Points on a hilly landscape, in no order, each with its height.
From any point a ball rolls to the lowest of the 2 points nearest to it. It stops when none of these is lower. Distance is the straight distance between rows; heights are no part of it.
Rato (h 45.8): [106 193 108 121 136 131 141 102 161 100 115 105 152 115 137  71 116 140
 113 132]
fam (h 59.3): [ 67  69 140  73 110 129 154 159 119 151 140 144 118 118 107 143 103 127
 132 134]
fepub (h 33.0): [118 160 100 149  89 128 122 168 144  85 102 117 141 106 145 158 134 129
 145  89]
befi (h 40.4): [174  24 138 131  80 132 137 144 107 161 140 138  94 111 119 141 142 145
 168 152]
nume (h 31.8): [109  94 158  55 139  54 113 106 171 127 144  94 110 134 112 128 151 140
 132 136]
tabod (h 51.9): [117 145 170  84 134 150 142 126  82 121 146 176 160 112 160  74 114 142
  89 129]
sesos (h 35.5): [146 107 167  85 166  65  82 104 194 110 125 128 141 146 123 134 175 109
 156 109]
lino (h 23.6): [ 59 147 110 159 117 122  95 131 185 107 148  60 144 147 151 121 142 174
 106 139]
boduv (h 61.3): [ 51 109  90  77 147 130 175 163 150 130 119 165  78 123  93 163  89 113
 123 122]
bol (h 56.1): [141 149  75 117 134 157 136 146 177 117  76 139 107  97  74 126 174 121
 145 144]
fego (h 62.8): [ 80 125  68  62 147 103 148 138 171 122  99 106  97  94  81 141  67 108
 149  87]
miv (h 6.7): [132 133 184 151  95  94 159 148 120 142 128 122 167 110 171 154  80 119
 104  90]
vefa (h 53.8): [109 133  63 100 151 149 139 117 185 122  80  98 106  86  71  74 144 149
 145 184]
Benol (h 28.6): [ 82 145 141 122 147 154  98 151 139 137 167 146 149 150 108 115 161 149
  85 112]
reto (h 43.7): [189  58 168 183 172 157 103 163 116 173 130 151 173 181 134 140 159 105
 150 114]
zel (h 5.8): [168 114 137 103 142 139 101 138 139 142 113 124 138 200 129 131 166 106
 164  64]
Keliz (h 20.3): [ 84 102 161 134 184 126 113 151 191 147 114 112 163 186 136 164 164 149
 119 126]
Karez (h 40.2): [ 74 195 115 133 141 111 162 124 172  94  84  89 153 156 162 115  90 110
  99  91]
tesev (h 64.2): [135 201 170 113 139  69 118 166 118  89 155 140 131  68 157 143 141  90
 121 102]
Kis (h 61.4): [152 164 145  85 144 101 170  99 160 144 132 153 139 135  91  96 140 118
  89 133]
nogu (h 35.4): [ 82 141 126 111 145 147  69 133 156 138 129 154 154 150  99 143 144 122
 155 109]
zod (h 54.3): [172 137 136 145 123 114 127 109 163 117 124 112 157 140 131 135 161 169
 110 132]
Bibe (h 48.0): [122 122 145 122 131 155  97  83  82 112 151 147 165  99 170  82 111 177
 100 160]
komor (h 48.4): [169 105 128 121  93 149 143 135  59 102 114 153 155 101 177 108 145 172
 134 116]
tuga (h 42.1): [151 110  91 109  80 110 171 110 112 141 117  94 109 107 122 131  85 126
 125  96]
tumel (h 15.0): [ 61 124 126 129 113 166 143 145 120 180 152 112 167 176 109 116 115 137
  82 115]
munu (h 57.6): [171 131  93 140 118 140 190 162 158 149  82 129  81 133  64 129 157  98
 144 138]
leve (h 24.5): [103  95 122 168  73 132 135 147  66 155 147  63 111 110 159 136  95  95
 128 100]
Zer (h 51.0): [105 173 134 108 104 153 172 104 153 131  90 126 195 130 125  82  87 164
  78 121]
Doko (h 38.9): [100 138  95  79  95 112 195 153 122 120 105 122 106 140 157 116  91 131
  97  89]
Puv (h 61.2): [153 138 143 142 140 143 166 140 102 171  83 161 153 114 116 132 119  82
 133 127]
Paket (h 33.5): [115 119 124 195 123 155 103 154  64 102 152 177 147 114 202 160 112 159
 133 117]
Boren (h 49.9): [200 128 116 144 146 117 159  91 129 141 120 184 101 161 108 164 125 127
 133 121]
fovus (h 37.8): [124 119  85 137  90 134  81  93 162 135 136  37 113 138 102 113 125 133
 151 143]
daza (h 19.1): [ 95 163 144 158 105 144 143 159  81 141 147 103 136 138 178 133  90 103
 110  78]
soriv (h 56.0): [ 92 122 150  83  84 140 150 173  97 146 153 155 151  94 125 105  99 129
  95 119]
nel (h 38.7): [159 179 101 129 113 122 110 162 165  88 147 166 135  88 100 147 166  98
 167  82]
nunu (h 47.1): [164 154  74 119 129 131 166  93 155 123 109  35 105 133 106  46 123 109
 127 136]
lenu (h 8.7): [ 66 113 149 168 131 120 125 164 159 149 130  75 132 153 123 144 163 158
 111 170]
sise (h 28.7): [112 168 100 137 111 112 100 102 181 138  95  39 155 112 111 101 119  94
 156  99]
faf (h 43.5): [109 148 114 144 147 160 117 121  97  83 134 165 117 120 155 119 135 179
 102 177]
gez (h 56.3): [170 154 154 159 181 121  84  78 149 108 149 145 158 159 139 140 144 179
  92 142]
mekop (h 58.5): [153 131 145 134 141 106  88  48 123 132 160 180 137 134 112 150 102 167
 124 148]
Salar (h 64.8): [ 72 138 116  84 140 132 110 164 131 143 106 110 118  91  82 149 102  65
 156 115]
Rebo (h 38.8): [121 131 165  97 154  90 110 127 151  89 123 142 135 135 177 156 139 126
 138 105]
Redeg (h 38.3): [166  60 199 169 126 104 131 158 142 179 115  89 147 137 113 140 141 134
 134 171]
fep (h 20.8): [110 127 137 151 103 114 156 143 139 150 127 180 164 105 126 178  65 157
 113 123]
Lefa (h 46.1): [159  43 163 181 156 121 120 124 101 146 153 162 131 166 173 155 106 103
 158 113]
zit (h 28.1): [ 39 119 150 119 111 148 148 144 124 139 115 113 175 148 166 130  65 158
 110 122]
fek (h 49.3): [156 124 113 108 137 126 171  95 112 153 113  69  73 172  94  80 133  87
  97 141]
nipu (h 44.8): [164  99 100  80 121 112 135  60 116 128  86 111 107 106 106 130  98 129
 165 130]
bav (h 47.0): [114 101 101 136 118 174 123  83  92 134 142  86  92 154 144  93 126 150
 115 172]
gorir (h 33.6): [147  93 156 174 139 109  85 133 145 150 103 123 123 136 128 191 155 116
 164 160]
zol (h 42.5): [123 179 144  90 146 100 108 103 139  44 162 169 128 128 168 124 131 156
 112 126]
numo (h 36.4): [145  42 152  89 104  93 115 115 146 152 133 131 135 129 114 147 139 157
 161 141]
Kuzav (h 42.3): [146 171 107  84 108 121 126 122 131  87 116 187 108  85 115 118 127  99
 157  86]
nubaz (h 59.4): [149 127 146 125 130 129 175 157 153 173 116 164 139 132  71 145 157 116
 114 140]
Zulo (h 22.0): [ 90 149 120  99 168  84 147 130 160  95 128  93  74 122 136 101 161 120
 115 170]
tif (h 27.5): [140 107 129  96 139  99 105  97 177 124 149  94  77 145  94 104 167 124
 142 176]
kopu (h 43.9): [128  93 108 160  82 142  86 118 138 152 152  90 136 174 105 153 141 151
 149 116]
buzom (h 63.2): [148 186 101 138 112 151 167 136 114 149  93 151 149  90  76 140  75 114
 117 108]
Fofiv (h 43.8): [156  71 119 134 101 148 137 136  92 152 127 101  82 136 101  95 138 126
 134 184]
depa (h 21.5): [128 184  93 152 156 128 165 126 102  98 142 149  44 100 115 138 125 119
  89 155]
Vulo (h 57.5): [112  89 144 158 193 160 125 142 101 164 130 196 117 101 105 144 154 101
 147 203]
vulat (h 25.6): [132 116 140 169  80 136  70 172  88  98 156 122 157  86 196 163 131 136
 156 108]
kazed (h 53.4): [204  92 159 174 147 133 112 157  69 119 168 149 119 136 187 115 171 118
 124 130]
Dogo (h 15.8): [121 198 130 132 175 104 140 141 169  85 166 153  71 117 119 135 152 105
 117 142]
sis (h 45.7): [181 127 131 102 106 103 141 127  87 113 110 150 120  59 148 123 132 124
 151 127]
sar (h 60.8): [155 162 145 125 143 130 120  73  81 146 146 172 132  85  92 122 111 116
 121 167]
mev (h 26.5): [125 162  86 165 112 139 169 147 120 100 138 143  85 145 147 152 132 131
 117 113]
zubo (h 49.7): [132 167 126 142 150 122 132  96  92  78 165 104  92 164 200  97 147 153
  94 126]
lipod (h 49.8): [106 110  77 149  87 194 114 117  91 151 160 140 122 158 100 121 123 157
 137 146]
konaf (h 66.9): [113 107 142 123 134 144  82 138 105 174 101  89 118 117  81 128 143  58
 183 144]
rumag (h 12.6): [145 117 124 139  80 148  77 110  64 115 149  84 131  99 153 129 122 114
 154 107]
zubir (h 30.2): [ 90 129 109 167 113 125 134 161 145 151 101 127 138  88  90 205  82 128
 136 122]
nus (h 46.5): [148 161 109 103 123 105  94  72 108  71 204 147  99 125 155  90 136 144
 104 135]
gode (h 16.8): [143 179 123 134 110 128 128  93 119 163 118  84 152 140  99 121 117  75
 126  83]
Zigo (h 59.6): [ 69 109 114 122 174 142 121 134 108 145 124 201  86 114  91 161  95 104
 144 158]
ditos (h 50.4): [121 167  89 101 126 119 133 118 147 106 123 112 125  59  85 104  99 140
 131 149]
zono (h 63.0): [148 191 200  87 167  79 139 143 166 112 142 160 167 101 130 115 150  97
 102 116]
nari (h 48.1): [158  72 139 162 169 117 161 119 119 170 116 156  88 199 132 150 104  95
 144 138]
latun (h 55.5): [128  85 143 165 163 166 128 154  75 130 169 168  95 134 152 119 160 107
 138 164]
Mifup (h 35.1): [ 69 133 124 101 125  99 178 158 167  88  79 125 136 151 164 139  76 149
 102 119]
denur (h 43.1): [183 123 101 128  79 118 113  67 148 122 137  55 118 166 109  60 145 143
 153 144]
vadi (h 16.6): [155 154 130 143 113 165  98 119 113 139  98 127 158 162 137 151 130  85
 156  42]
tepo (h 39.1): [121 144 122 162 170 163 117 104  85  91 119 181 122 156 200 124  95 147
 129 133]
zumep (h 51.6): [132 118 138 117 103 143  99 106 120 131 134 106 194 134 153 102 128 196
 104 120]
Kuzi (h 41.3): [167  60 162 169 133 151 155 173 132 152 102 145 163 148 139 134 165 162
 129 152]
kase (h 51.1): [207 121 131 148 112 138  95 123  81  86 148 136 130 110 182 107 189 174
 111 134]
zov (h 27.4): [109 102 160 146 149 136  91 181 155 163 133 130 149 156 118 178 171 101
 146 116]

Call two points neighbours if one is among the 2 nearest of the other. Go from one point of each pair to the other, from neighbour to neighbour, staying as low as possible. Name the highest point that can't be avoided.
Dogo, tumel: sis
lenu, tumel: nogu
miv, rumag: leve

For each start below, name the point where the ball stops.
Zigo: Dogo
tesev: Dogo
zol: Dogo
fek: Dogo
